Each row is a point on a tangle of strands that fork, close into loops and nearly touch. The rows are in no order.
Two points are linked if the straight distance between their rows is under 36.8. Some points are linked to none.
J384: [  6  -7   7   5  20   4   8  14   3   5   0 -10  13   1 -20  -5   8  12
   7 -12   4  -6   0  -1   6   5   5   3  -1]
J488: [  7  -8  18  15  10   8  -7  17   5   8  -6  -6 -13   2 -10  -6  -1  -3
   7  -7  12  -9  -4 -11  -3  -6  20  23 -13]
J407: [ 11  -4   3   2  18  11  12   2   4   2   7 -17 -20   4 -20  -3   4   3
  -4 -11 -16   4 -10   7  -7  -1  26  13  -8]
J104: [-18  20   2   1   7   0  -4 -18 -14  -2   2  -9   7 -13   9  11  -2  -4
  16  -6  11  -9  22   7   1  -7 -15   4   0]
J315: [  1   5  12  -3   5   1   2 -21   6  -5 -12  10 -20  10 -14   9   4 -12
 -10 -12  24   8   0 -19  22  25  -9  -8   2]
J621: [  4 -18 -17 -26  -4   6  -3  18  -1  -6 -26  20  13 -14  14 -16  -1   1
  -9   9 -10  -7  -7  -1 -11   6   1   7  -3]
J446: [-21   7  -4  -4   1  -1  19  -7 -13  -6  -3  -6  19 -16   4   4   5   4
  -1 -13  -5 -19  16   3   0  -9  -5   1   8]
J190: [-14  -6  -2 -10  -5   1  13   2 -20  -4 -11   5  22 -17   8 -10   9   3
   4  -3   2 -24  11  -4  -1  -5  -1   2   6]
J843: [ -5  11  16  24  -3   7 -13   6   5   8   0 -12 -13  10  -4   8   8 -10
  -4 -15   8 -17  12 -11  -1  12   4   9   9]
J484: [ -5  15   5   1   2  12 -12   2   4   5   2  -7  -8   6  13  14  -4  -3
  -5  -6  11  -3  -3   6   0  13 -16   2   5]
J239: [ -2  16  -7 -17  11 -10  -7 -16   6   0   2   7 -11   3   8   9 -11   0
   6  15  20  17  -9  10  -3   6 -31  -5 -10]
J260: [-13  -6 -23  -6  -9  -2  13   2   9  -7 -10  -2   3 -18   9   5  -9   6
 -14  -6 -32  -2  -6   4  -4 -11   1  -1   8]
J629: [ 13   2  19  13  -3   1   0   5   8   0 -10  12  -1  10 -14  -2  25   2
 -11  -9  17   4  10  -3   9  24  -6  -6  11]
J905: [ -2   9  -1  13   2  -1  13  -7  11  -1   2 -17 -18   8 -20   8 -11  -2
  -3 -26  -9  -1   3  -3   4  -1   9   0   1]
J878: [  4 -11  -6  -5   8  17   2   7 -29   0  -2  -7  16  -3  -1 -14   3   8
  15  -1  19 -14   5  -1   1   0  -1  -2  -5]
J541: [ -2   7   4  18 -19 -16   1  -2  20   0   1   5  -5  -4   0   0  -2  -2
  -2  -9  -5  19  -5   5  20   0  -8 -20   8]
J748: [-12  -2  -4 -22 -16   1   6   5 -22  -7 -18   8  18 -15  12 -25   9  -8
   8  -4   0 -29  14 -13  -9   4   6  -1   5]
J955: [ -7 -26   1   1 -14 -11  12   6  17  -7 -16   7  14 -18  13  -8   4   8
   4   8 -33  -4   7 -15   1  -9   2   3   6]
J820: [ 11  -8   1   1  20   8   5   8   0   5   3 -12  -3   5 -19  -2  -1   5
   6 -11  -1  -2 -13   0   2   4  16  11  -8]
J15: [ -1   6 -10 -14  12   9   1  -8  -1   2  15 -11 -26  12  -7  12  -8 -11
   4   2 -11   9 -22   8  -2   5   9   5 -10]
J254: [ -2  10  15  13   7   3  -5   2 -16   5   2  -5   1   3  -1   6  26  -8
  12 -12  19 -17  18   4   6  11 -20  -4   6]
J291: [ -5 -17   7  10 -10  -4   8  10   8  -2  -5   5  19  -9   4  -8   0  15
   3   6 -16  -2   3  -8   2 -15   4   2   7]
J148: [-10  -8   8  23 -16 -21  -3  -6   9  -2   5   1  10  -2  14  -3  16   3
  -8   8 -30 -14  16 -16  -4 -14   3   1  20]
J695: [ -4   2  -9  13  -9  -2  20  -2  10   0   5 -15 -10   2  -6   4 -13  13
 -14 -19 -28   8   9   7  -2 -16   6 -11   9]
J996: [ -1 -11  18  15   4   0  -5  21   5  13   5  -3  13   2  -3 -12  13  10
   9   4   1  -7  14 -14  -4  -9  14   8   3]
J463: [-13  20  -3   5  -5  -7   4 -15   9  -6   3 -11   1  -6  -1   9  -7   1
  -6 -11  -4  15   1   6  12   4  -7 -14   9]
J671: [-12  22   4   4   2  -3 -13  -9   5   3   4  -6 -10   0   6  13 -17  -9
  14  -2  11   4   3   1   2  -2 -13   8  -4]
J372: [ 15   3   1   5 -16  -2  -2   6  20  -3   2  20 -10   9   5   6  10   6
 -16   9  15  16  -8   6  -7  15 -20  -9   8]
J36: [  8 -20   8  -8   9  15 -13  25 -11   9  -2  -1  18  -7  10 -21  13   9
   4  12  19  -6  12  -9  -9  -5  11  -2  -7]
J721: [ 10  -2  -1 -10  24  17  -3  -6  -6  -3   5  -9 -28   8  -9   6  -5 -10
  11 -11   4 -11 -17  -4   1   2   8  19 -10]
J959: [ -3 -18  -5 -17 -13   6 -11  16   4  -7 -21   6   4 -11  24 -23   3   1
  -4  15 -22 -11  10 -21 -19  -5  23  12   2]
J626: [ -5  -1  -5   2 -23  -5 -22   0 -17  -4  -3  12  12   5  15 -13 -10 -13
  -5  24  12 -13   0  -5  -8  -9   7   1  -4]
J718: [  7 -21   2 -10   3   6   4  12 -19   7  -8  10  20 -15   7 -14  26   8
   2   7  19 -16  12   0 -11   1 -12  -3   0]
J189: [ -4  -1   7  28 -17  -1 -14  13  17   9   6  -4 -12   5  13   0  -1   4
 -11   2 -20  -1   1  -5  -9 -12   9   6  10]
J928: [  7   5  11  14  -2   0  -7  -2 -12   0   0   8   4   7   6   1  42   3
 -19  -4  13 -10  24   6  -4  15 -11 -12  18]
J487: [-17  12  -4  -5  -3  -1  -1  -9 -10  -1  -3   1  13 -14  13   8  -7  -5
   2   1   8  -9   7   7  -1  -7 -11   6  -1]
J322: [ -4   2 -17 -16  10  17   0   1  -4  -4   4  -9 -13   0  15   3  -4   4
 -14   6 -10   6 -28  21  -5  -4   2   9   0]
J619: [  7  -3   7  10   5  13 -20  14   1  16   3  -6   3   2  14   3  22   5
 -17   3   5 -14   8   3 -14  13 -10   0  13]
J809: [ -6 -10   6  23 -10  -5 -11  10  13   6   4  -5   2   1  15  -2   8   9
 -11   9 -26  -9  12 -14 -12 -13   8   6  15]
J796: [ -1   7 -13  -8   5  -7   1  -7  11   7  11  -8 -25   9  -5   9 -15  -9
   5   0  -5  16 -29   2   7   0   4  -6 -10]
J960: [-12   7 -16 -12  -1  14  -7  -7 -19  -5  -3  -5   4  -5  14   2 -20  -4
   4   2  11  -6   3   5  -5 -10  -2   8  -7]
J513: [ -1   2 -13 -13  -1  -9  10 -19 -16  -3  14   0  15   0 -18   9  -5  -9
  10  14  -5  15  -6  12   7   0   4  -9  -9]
J366: [ -1   9  10   6  12 -11   2 -21   7 -12  -2  -6 -12   3 -26  14  -1 -17
  11 -17  10  -6   1 -13  21   6  -3  -3  -3]
J705: [ -3   3  -5  -2  -4  -2   7 -16  12   2   0  -3 -14   7 -18   4   0  -7
 -13 -16  -2  22 -11  -8  24  23   4 -19   9]
J347: [-20   9  10  12  -9  -3  10  -2  -1  -5  -1  -4  14 -10   7   6   8   5
  -3  -9  -7 -16  18   1   1 -10  -5  -1  14]
J350: [ -3  12  -3  -1   7   6  -5  -4  -4   1   6  -6 -10   7   0   9 -21  -7
  14  -7   7   0  -4  -1   3  -4  -2  13  -7]
J483: [ -8  20  -9 -11  15   1  -1 -24  -2   2  13 -19 -20   3 -14  20 -16  -6
  12  -7  -9   6  16   1  -8  -1  -1   1  -1]
J310: [ -2  -5   7   9  -3  14   2  15 -15   3  -1  -8   4   4   3 -15  -6  12
  11  -2   9 -11  14 -10  -9 -12  17  11  -2]
J171: [  7  -7   8  15   3   6  -1  18  25   0  -2  -8  -8  -2  -4  -6  -1  13
  -6 -13 -15  11 -10   0   2  -1  10   1   3]
J129: [-14  15   2  16 -11   5   7  -3  10  -7  -1 -11  -1  -1   0   7  -5   6
 -12 -20  -9   5  11   0   8   2  -1  -8  17]
J785: [-12  16 -10  -6   4  -6   9 -24  -3   2  17 -19  -4   0 -19  19  -9  -6
  10  -1 -14  11  13   8  -3  -1   3  -7  -2]
J926: [ -9   2 -15  -4  -1  14  -2   9   5  -7  -6  -4 -16  -7  24  -1  -7   5
 -16   5 -12   7 -24  17  -6 -15   2  14   3]
J650: [ -1   8 -14 -24  19   6  -9 -18 -11   2  17  -5 -11   9 -10  15 -14 -12
  19   6   0   7  -4   2  -1   4  -3   1  -8]
J898: [ -2 -23   3  -1   4  -3 -12  11   6   8   1  -6  13  -7  21 -10  19   8
  -6  16 -17 -13  20 -26 -16 -13  15  11  12]
J424: [ -7   4 -14  -6   9  12   9  -8 -18  -1   9 -14   6   0  -4   8 -10   4
   5  -8  -1  -8   5   7  -3  -6   4   5  -1]
J861: [ -1   6 -20 -13   5  19  -9 -10 -23 -13   4  -9  -7   8   6  -1 -23  -5
   9   2   8  -1  -2   6  -4  -8  10   5  -9]
J969: [ -2   4  -9   7  -9  -7   8 -10  17   2   9 -12 -14   3 -17   4  -6  -3
  -7 -17 -14  17 -11   1  17   9   7 -20   7]
J768: [  9 -16   4  -5 -16 -12   5   4  -9 -15 -13  24  27  -6   2 -22  -1   5
   2  18   4  -1  -4  -5   4  -9   4  -8  -5]
J775: [ 12   1  11  12  -9   2 -10  14  18   5  -4   9  -6   9   2   3   6   4
 -15   2   6   8  -6   0   1  17 -10  -5  11]
J824: [ -7  -9  -1 -18 -10  -4   3   6 -24   7 -15  17  17 -16  16 -19  26 -11
   2   1  -1 -27  14  -9 -12   6  -5   2   7]
J846: [ 15   0  14  17  -5 -15  -6   6   1   8   7  19   5  11  -3   0  14  -3
  -2  10  14  -2   0   5  -4   3 -10   4  -1]
J19: [  3  20   9  -8   0 -20   1 -24   5 -15  -3  14  -9  -2   4  12   9   7
  -3  -2  18  25   2  17   1   6 -18 -18 -10]
J910: [ -7   6 -14   6  -9  -9  20 -13   2   7  12 -16 -12   3 -14  10 -17   1
  -5 -11 -23  12  10  10  -4 -16   8 -10   0]
J486: [ 10  -1  13  14  -5 -11  -4   4 -11   3   1  18   7  11 -10  -7  -5 -11
  18   8  21  -1  -4  -5  10  -1   0   9 -12]
J577: [-13  -4 -15 -17 -15  11   2   8 -11 -10 -18   5   7 -11  16 -16 -13  -1
  -8  -2  -8 -18   4  -6 -14  -9  14   7   1]
J649: [  9   7   6   8 -10 -10   5  -1  17  -2  -3  10  -6   6  -8   1   2   0
  -8  -8   6  19 -10   2  17  13 -12 -17   7]
J208: [-11  18 -12  -8  14  11   3 -14  -6  -1  11 -22  -7   2  -1  18 -11   0
   1 -12  -5  -3   8   8  -5   2  -5   1   3]
J934: [ -6  15  12  17   0  14  -8   8   4   5   1 -13 -21   8   6  10  -5  -4
  -1 -17   3 -12   7  -1  -7   3   3  15   3]
J931: [ 12   0   0   2  -7   2 -13   6 -14  -5  -2  12   6  13  -2 -11 -19  -6
  15  12  25   2 -10  -2   7   0   2   4 -14]
J585: [ -5 -26  -2  -6  -4   2   9  14  19  -7 -18  -2   6 -19  20  -7   2  13
  -1   7 -35  -1  12 -17  -9 -11  12   8  -1]
J635: [ -9  13 -14 -22  14 -10 -10 -26  -8  -2   0  -1  -1  -6   3   8 -14  -1
  10  15  11  15  -5  11   0   0 -21  -1  -9]
J801: [  8  -7  -7 -10   1  10  -8  17  12   0 -10   6  -5  -2  18   4   0  10
 -18  11  -2   7 -24  16  -6   0 -12   4   3]
J207: [ -2  20   9  -7   9 -16   1 -21  -5 -11  -1   5   4  -6   2  13   6   1
   2  -3  12  12   5  17   7   4 -21 -11  -7]
J882: [ 10 -21   1  -4  -3 -20  -5   3  -2   2  -7  22  18  -7  14 -12  26   0
  -9  22 -12 -14  11 -14 -12  -2  -2   6   6]
J228: [ 22  -7  -5 -10   8  -8  15  -2   8   2  10   6   4  11 -23   5   6   6
  -6   3   1  13 -20  12   3  16 -10 -12  -3]
J998: [ 13 -11  -4  -5  -7  -1   3   5 -13  -8  -7  17  22   1  -2 -15  -8   7
   2  15  15   2 -10   3   3  -3  -1  -4  -8]
J922: [ -1  10   0 -13   5 -10   7 -22   7   1  13  -5 -10   8 -25  16   3 -13
   2   2  -6  18  -8   3  12  23  -3 -22  -3]
J227: [  9  13  20  12  -3 -20  -7  -9  10   1   1  15 -14   9  -8  10   3 -19
   6   0  22   3  -2  -3  10   9 -15   0  -8]
J929: [ 12  -1   7  -1   6   2 -10   9   4   7  -2   7 -17  13   0   3 -12  -9
   8   4  17   1 -24  -2   4   5  -5  16 -14]
J235: [  0  -4 -14 -13   3  20  12  -6 -28   0  14 -14   2   7 -15  10  -5   0
   8   2  -9  -4  10  10 -11  -3  18   2  -5]
J35: [ -6  18   6  -1   5  10 -11  -1  12   0  -1  -8 -25  10   6  12 -10  -8
  -4 -11   9   2 -11  -6   7  16  -7   2   0]
J369: [-13  -3  -4   8 -17  -9   9   0  16 -13 -12   5   9 -20  11   6   3   2
 -12  -4 -28  -3   7  -1   8  -3 -10 -11  15]
J951: [ 13   0  -1  -7   6 -12  12 -12  11  -1   8   2  -8  12 -27   7   3  -6
  -5  -5   1  13 -19   2  14  21  -6 -19  -3]
J579: [ 10  -9   5   0  23  17   0  21  16  -3   0  -7   0 -10   7 -11   6  16
  -7  -3 -13  13  -6   6  -3  -9  16   9  -3]
J780: [  4   2 -16  -3  -4 -14   0  -4   9   9   7   3 -13   7  -3   1 -19  -7
  10   6   5  22 -30   5  13  -8  -1  -7 -12]
J864: [ -1  -4   9  15  -6  -5 -13   9  -4  13   7   5  13   3   8  -3   8   1
  -3  12   0 -12   4  -3  -6  -4  -1   8   7]
J975: [  4   4  15  16   4  15 -18  15   5  13  -2 -10  -7   8   1   2  18   0
 -11 -10  10 -12   9  -5  -4  21  -1   3  13]
J49: [ 11   9  13   6  -2 -10   1  -1   6   1   4  15  -3   9  -4   6   5  -4
   1   2  20   4  -5   7   3  10 -19  -1  -3]
J247: [ -8   0   7  15 -12   2  -4   7 -11   7   5   0  10   4   6  -5  -5   2
   7   5   5 -12  10  -7  -6 -12   7  11   2]
J469: [ -3   9  -4  -8  -9 -13   0  -5   6  -2  -5  17   3  -8  13  11   0  -3
 -11  13  12   8  -6  16  -3  -2 -25  -4  -1]
J703: [ -1 -12  -7  -2 -17   3 -23  12  -9   3  -8  13   9   0  19 -12  -3  -5
 -13  23   2 -12  -6  -4 -14  -8   8   9   1]
J849: [ 14 -27   1 -20  -3 -14  -5  11   0  -2 -14  20  20 -10  15 -21  23  -2
  -1  25  -7  -9  19 -24 -13   3   8   2   0]
J945: [ -9  21  12   4   6  -7  -1 -12  -8  -5   2  -1   8  -5   4  13   6  -4
   7  -7  11  -1  13  11   9   2 -17  -5  -1]
J560: [ -3   2  -9  16 -17 -16   8  -5  22   3   9  -5 -10  -6  -8  -2 -11   1
   3 -16 -13  15  -8   7  19  -7   2 -20   5]
J417: [  6  -1  -2 -16  22   8  -4 -13   1  -4  10  -5 -33  11 -12  16  -7 -17
   7  -2  -5  -7 -22  -8   3   6   7   7 -12]
J391: [  4 -20  -2 -19  -4   6  -5  15 -19   7 -16  10  19 -17  13 -23  21  -1
  -1  10  10 -21  12 -11 -16   4  -2  -2   1]
J984: [  6  10  -6  -9 -10  -7   3  -3  18  -6   2  19 -11   5  10   9   2   3
 -12  12  21  15 -13  13  -9   7 -28  -9   0]
J60: [  9  -4   4   2  25  16  10  12   8   1   5 -17  -8  -3  -8 -10   8  15
  -7 -13 -16   6   1   7  -9  -7  24  11  -2]
J986: [  8  -3 -15 -16   6  -1   7 -13 -25  -7   7   6  21   3 -12   0  -6  -3
   7  11   9   3  -7  11   7   2  -1  -7  -9]
J459: [ -8  11   7  24 -17   5 -15  10  15   6   2  -7 -13   6  11   8  -2  -1
 -16  -5  -8   2   2  -3  -2   3   3   0  15]
J198: [ 12  -9   3   8  -6 -12  -9   4  -6   8   4  21  13   2  10  -3  18   2
 -11  20   8  -9   3   2 -13  -3 -10   6   4]
J137: [-20   1  13  16 -16 -11  10  -3  -1  -2   1  -2  13  -4  10   1  15   5
  -3  -1 -17 -21  25 -10  -6 -17   3   4  18]
J154: [ -2  -2 -18  -5  -7 -13   8 -11  -3   0   9   2  11  -4  -8   1 -13  -1
   2   8  -7  17 -16  10  10 -10   1 -10  -5]
J949: [ -8   0   1  20 -11   2  16   2  16  -6  -1 -11   0   0  -7  -1  -4  16
  -9 -22 -24   3  14  -1   5  -8   3 -10  16]
J628: [ -1   6 -12 -15  10   9   1  -3   2   1  11 -12  -9   8   2  12  -7   2
  -8   1  -8   9 -23  14   1   7  -3  -3   0]
J480: [  2  -1 -11   0   3  18   2   7  -2  -8  -3  -4 -16  -3  15 -18  -7   9
 -11   7 -10  11 -20  16  -6 -17  15  19  -1]
J610: [  5  -9 -16 -14   4  11   3  -2 -26  -9  -2  -2  21  -1  -5 -10  -7   4
   4   6  10 -10  -5   4   1   2   6  -6  -6]
J412: [ 12  -2   3  -4  19  22  -7  10 -10  12  -1  -8  -7   6   4   4   8  -1
  12 -10  21 -13  -5   4  -4  14 -21   6  -4]
J569: [ -4 -21 -11 -17  -3   6  15   9   3 -11 -17  -1   9 -16   9 -16  -5  16
  -5  -1 -29  -6   9 -15 -12 -13  20   6   3]
J627: [  9 -11   2  14   4   2  11  11  21   3   2 -11 -16  -2 -11 -12  -4  15
  -5 -17 -25  12  -4   2  -2 -14  20   2  -2]
J995: [ -4 -19 -21  -8  -5   4  12   7   6 -10 -13   0  -1 -16  12  -8  -7  12
 -10   2 -36   2  -7   1  -7 -16  14   5   1]
J468: [ -1   7   5  12   4  14   2  10   1   2   0 -10 -19   5   6   0 -10   7
  -2 -12  -4  -3  -3   5  -8 -10   9  19  -2]
J923: [  4   3  -8  -1   8  17   4   2 -10  -4   4  -9 -16   7   4  -8 -12   6
   0  -3  -5   6 -15  11  -5 -10  15  18  -7]
J633: [ -1 -19  -8 -23   0  16  -7  20  -2  -4 -23   8  11 -18  20 -19   5   4
  -6   7 -11 -13   4  -9 -15   0  13   9   0]
J754: [ -6  13   3   6  -2   4 -21  -2  -6  13   8  -3  -2   4  19  13   1 -13
  -3   7  13 -11   5   6  -8   3 -18   7   3]
J191: [  7  -5   9   4  10   0   9  10  -4   3   0   4  18   0  -7  -3   9  10
   5  -1  11  -6  -1   6   4   4 -10   0   1]
J553: [ 15   4   7  -6  13  16  -2   2   0   4  -1   0 -10  11  -1   7  10  -1
   1 -11  26  -8  -2   2  -1  27 -25  -4   2]
J401: [ -4   5   6   8  -9 -10   5  -7 -22 -12   0  10  20   2  -4 -11  -9  -2
  18   4  12  -1   6  -2  13 -12   7  -3  -9]
J422: [  5 -21  -2 -16 -16  -8 -13  12   2  -6 -18  15  16  -7  16 -25   7  -4
  -1  23 -14 -11   8 -25 -14   2  16   3   1]
J699: [ -4 -19  13   9  -3  -8  -6  10   1   8   5  -1  19  -1   9 -13  17  10
   4  15 -10 -10  18 -21  -8 -15  13   7  12]
J368: [  8 -13 -22 -10  -8  -3   2   0  -6  -3   1   7  10   2  -4  -8 -16   3
  -3  15  -4  16 -26   9   6  -8   8  -9  -7]
J18: [-15  20  -9  -1  -1 -10   6 -27   6  -3  11 -20  -5  -4 -15  13  -5  -1
  -1  -7 -13  18   6   8   6   5   0 -17   5]
J265: [ -1   0   6  18   3  -7  15  -2   5  -1   2  -8  -2   6 -26   0  -8  -1
  11 -20  -2  -7   3  -7   8  -8   9   7  -4]
J976: [ 13 -19  10  -3  11   4  -3  22  -8  13   2   8  18  -6   2 -14  26  11
   5  11  22  -6  15  -2 -11  -1  -6  -1  -3]
J510: [  0  -4  -6  -2  15  19   4   7 -18   3   3 -14   5   1  -1  -3  -3   9
  12 -10   7 -12   1   4  -2  -2   3   9  -2]
J738: [-18   6 -19  -6 -12 -11   8  -4  15  -9 -12   2   5 -25  11   8  -5  -3
 -15  -5 -25   2  -3   5   4  -4 -10 -10  10]
J761: [ -7   5  -3 -10  -7 -10   1  -6  -7  -2  -9  18  15 -15  14   5   2  -9
  -8   8   8  -5   1  11  -2  -4 -17   2  -2]
J874: [ -7   1   0   1 -15  -9  -8  -2 -15   2  -4  18  17  -5  14  -4  -1 -10
  -3  17  10 -10   3   1  -3  -8  -5   5  -2]
J128: [ -7   4   3  19 -20 -12  -1   5  15   3   4   4   1  -4   6   2  -8  -1
   0   0  -7   8  -7   4   9 -11  -7  -6   5]
J606: [ -9   8   2  13 -10 -17   9 -12  -8  -6   6   5  12  -3  -6  -4 -15  -3
  18  -2   3  10   3   2  14 -18   4  -1  -9]
J258: [  1   3   4   9 -14 -14   1   3   8   0  -2  16   9  -4   7   5   1  -1
  -6  10   0   7  -7   9   6  -6 -16  -6   4]
J328: [  0   7  17  16  -8 -18  -4  -5 -19  -1   5  17  12   7  -1  -3   3 -11
  18   7  15  -1   8   0  11 -11   1   4 -11]
J430: [  4  16  -4 -18  17 -15  -4 -20  10  -1   6   9 -20   9  -7  10 -10  -7
   9   7  15  15 -13  -2   4  15 -24 -11 -12]
J835: [  8  -6  -5  10  -3   1  11   0  20   3   6 -16 -27   3 -15  -2  -4   4
 -10 -20 -23  11 -15   5   4  -3  19  -7   1]
J292: [  2   2  -1   8   6   3   5   1  -9   0   3  -5  -2   6 -14   0 -15  -2
  18 -12   7  -6   0  -6   6  -6   8  14  -7]
J363: [-11  16  -1  10   0   1  10 -18   9  -6   0 -15 -11   6 -22   7  -4  -6
  -5 -28  -3   8  12  -9  16  12   7  -8   9]
J252: [  1 -21  -5  -2 -14  -8   9   3  -1 -11  -9  13  24 -11   0 -17  -8  11
   2  10 -13   3  -7  -6   7 -14   8  -5   0]
J394: [  2  18   1 -16  21 -12   4 -29  -8  -8   9  -2   2   1 -11  16   8  -2
   8  -1   5  12   5  14   7  13 -17 -16  -5]
J803: [ 11  -5   7   2  10  10  -4  14  -7  11   0   0   6   4   1   0   6   4
   6   0  19  -8  -4   5  -2   8 -13   7  -4]
J514: [  4  18   6  -3  -2 -13   6 -16  10  -7  -1  11 -10   6  -4   6   3  -1
  -8  -5  15  24  -4   5  13  16 -17 -19   2]
J552: [  2 -12  10   4   1  18 -15  21 -12   6   1  -7   6   0  12 -23   5   8
   6   8  12 -10  13 -11 -15 -11  23   7  -5]
J165: [  1   4  10   3   5  -7  -2 -18  15  -8  -6  -3 -20   5 -18  13  -7 -16
  -2 -11  14   0 -10 -18  21  14  -5  -8  -3]
J751: [  3   3 -19 -23   7  17  -9 -15 -23  -7  15  -7  -7  12  -9   7 -17 -12
  17  11   1   7  -3   5  -4   0  12  -1 -10]
J238: [ -4   6  10  16   2   3 -10   5 -15  12   8  -5   4   5   4   3  13  -8
  13  -3  15 -20  13  -1  -1   2 -10   8   3]
J680: [ -2   4 -14  -1  -4   0  19 -12 -16   4   9 -11  -7  10 -15   8 -21  -1
   1  -4 -16   8  14   7  -8 -16  16   0  -7]
J143: [ -6   9   7   9  -4   0   7 -15   7  -5  -8  -1  -5   6 -19   2   6  -7
  -8 -25   4  14   3  -8  28  19   3  -9  11]
J799: [-10  23   8   6   1  -7 -25 -16  -5   8   7  -1  -4  -2  13  13  -3 -14
  11  10  15  -2  14   6  -4   1 -19   7  -2]
J737: [  7 -10  19  16   8   6   0  22  13   9  -2  -4  -9   0  -5 -16  -1   6
   4  -8  -1   2   5 -11  -7 -17  28  18 -10]
J96: [  7 -18   7  -2  14  15 -10  28  16   1  -5   2   8 -13  19  -6   9  13
  -8  12 -11   7   2  -1  -8  -8   9   7  -3]
J990: [-13  -1 -14  -3 -11  -5  25 -11 -12  -5  -2  -3  12  -6  -3  -4 -18   7
  -6  -7 -17  -5  16  -2  -7 -23  11  -2   2]
J930: [  5   8  18  12   5 -15   0  -8   4  -4  -2   7  -5   5 -17   9   0 -17
  17  -9  16  -5  -3  -6  18   2  -8   4  -9]
J383: [ -4   5  -9 -10   1   8  15 -13 -16   3  16 -14  -4   8 -24  20  -8  -8
  14   0 -14   4  16   8  -8  -2  13   1  -6]
J441: [ 23 -14  -4 -10  16   0   7   7   2   7   5   4   7   9 -19  -3   0   9
  -1   5   4  13 -23   7   3   8   3   0  -8]
J130: [  6 -13  18   7   8   9  -9  27   4  10   3  -2   8   1   1 -21   5   7
   8   5   8   3  11 -16  -5 -12  28   9  -9]
J74: [  1 -16  -6 -11 -10  -4  -1  14   2  -1 -18  22  16 -14  14  -6   4   1
  -8  15 -11  -9  -2  -2  -8  -1  -6   7   2]
J615: [ 10   3  -2  -2   0 -10  -1   1   3   5   2  12  -5  10  -3   1 -17  -6
  10   8  16  14 -22   3   9   0 -11   4 -12]
J830: [  9  -7  15  19  -4   2 -10  20  26   5  -5   2   0   2  -3  -3   9   8
  -9  -2  -7   9  -1  -4   4  10   1  -4   9]
J985: [  8   1  10   3  13  12  -8   7   6   2  -3  -6 -25   7  -1   2  -6  -6
   4  -8   8  -6 -22  -3   2   4   5  21 -11]
J470: [ -9 -18   5  -3   2   6  -4  17   7   5  -8  -6  12 -16  19  -3  21  10
  -7   7 -18 -20  19 -14 -15  -4   4   8  13]
J939: [ -3  14  -6 -22  20  -3  -4 -25  -4   1  16  -5  -6   4 -14  19  -2  -9
  14   9  -2  10   0   6   2  15 -14 -11  -5]
J261: [  1   7  20  15   1  -3   0   4  -9  -2  -2   4   8   6  -1   2  34   2
  -3  -9  13 -11  18   7   6  11 -12 -10  10]
J848: [ -4  20   2  -8  11  -7 -11 -14  15   0   0  -1 -25   7   0  11 -14  -9
   3  -2  12  12 -10  -9  10  17 -16  -9  -5]
J53: [-11  12  -8  -7  -5 -10   4 -22  13   7  15 -16 -17   1 -20  16  -4 -10
   7   2 -14  22  -5   5   6  11   6 -24  -3]
J46: [ -2 -19   5  -7  -3  -5   0  13  -1   4 -13  11  20 -15  14  -8  20   5
  -3  13 -11 -18  12 -12 -10  -1  -1   6   9]
J169: [ 10  -4 -10  -5  -8   3  -8   3 -14 -16  -3   6  14   8  -4 -16 -22   2
   5  14  15   2 -15   2   4  -2   8  -8 -13]
J182: [ 10  -3   4   8  -1   2  -8   4  -3   6   1   7   8  -1  11   3  30   3
 -19   6  11 -16  14   6 -15  13 -19  -6  15]
J545: [  1   0  -5   2  -5   1   9 -11  16   2   7 -18 -32   8 -20  10  -3  -9
  -9 -15 -16  10 -15  -1   7   8  19 -13  -1]
J318: [ 16 -17 -12 -11   5   5   3   8  -6   0   4   3  13   4 -13 -10  -7  11
  -2  13  -5  15 -23   8   2   0  14  -4  -9]
J814: [  7  11   6 -10  12   8  -1 -11   6  -3  -3   6 -18  14  -5  10   1  -6
  -4 -12  24   2  -3  -7   9  30 -19  -9   1]

A fork is a point with three links, a tip a point with one. Leave the first point through the second and follow the links. Name the first fork or tip that comes.
J315 / J165 -> J552
J53 / J922 -> J424
J768 / J252 -> J369
J238 / J254 -> J15
J799 / J671 -> J969
J292 / J350 -> J635
J227 / J930 -> J96
J976 / J718 -> J459

How many points has the smallest loop of links through each point below? Write 0 if it is on no loop.
J53 -> 18
J929 -> 8
J761 -> 12
J969 -> 14
J695 -> 9
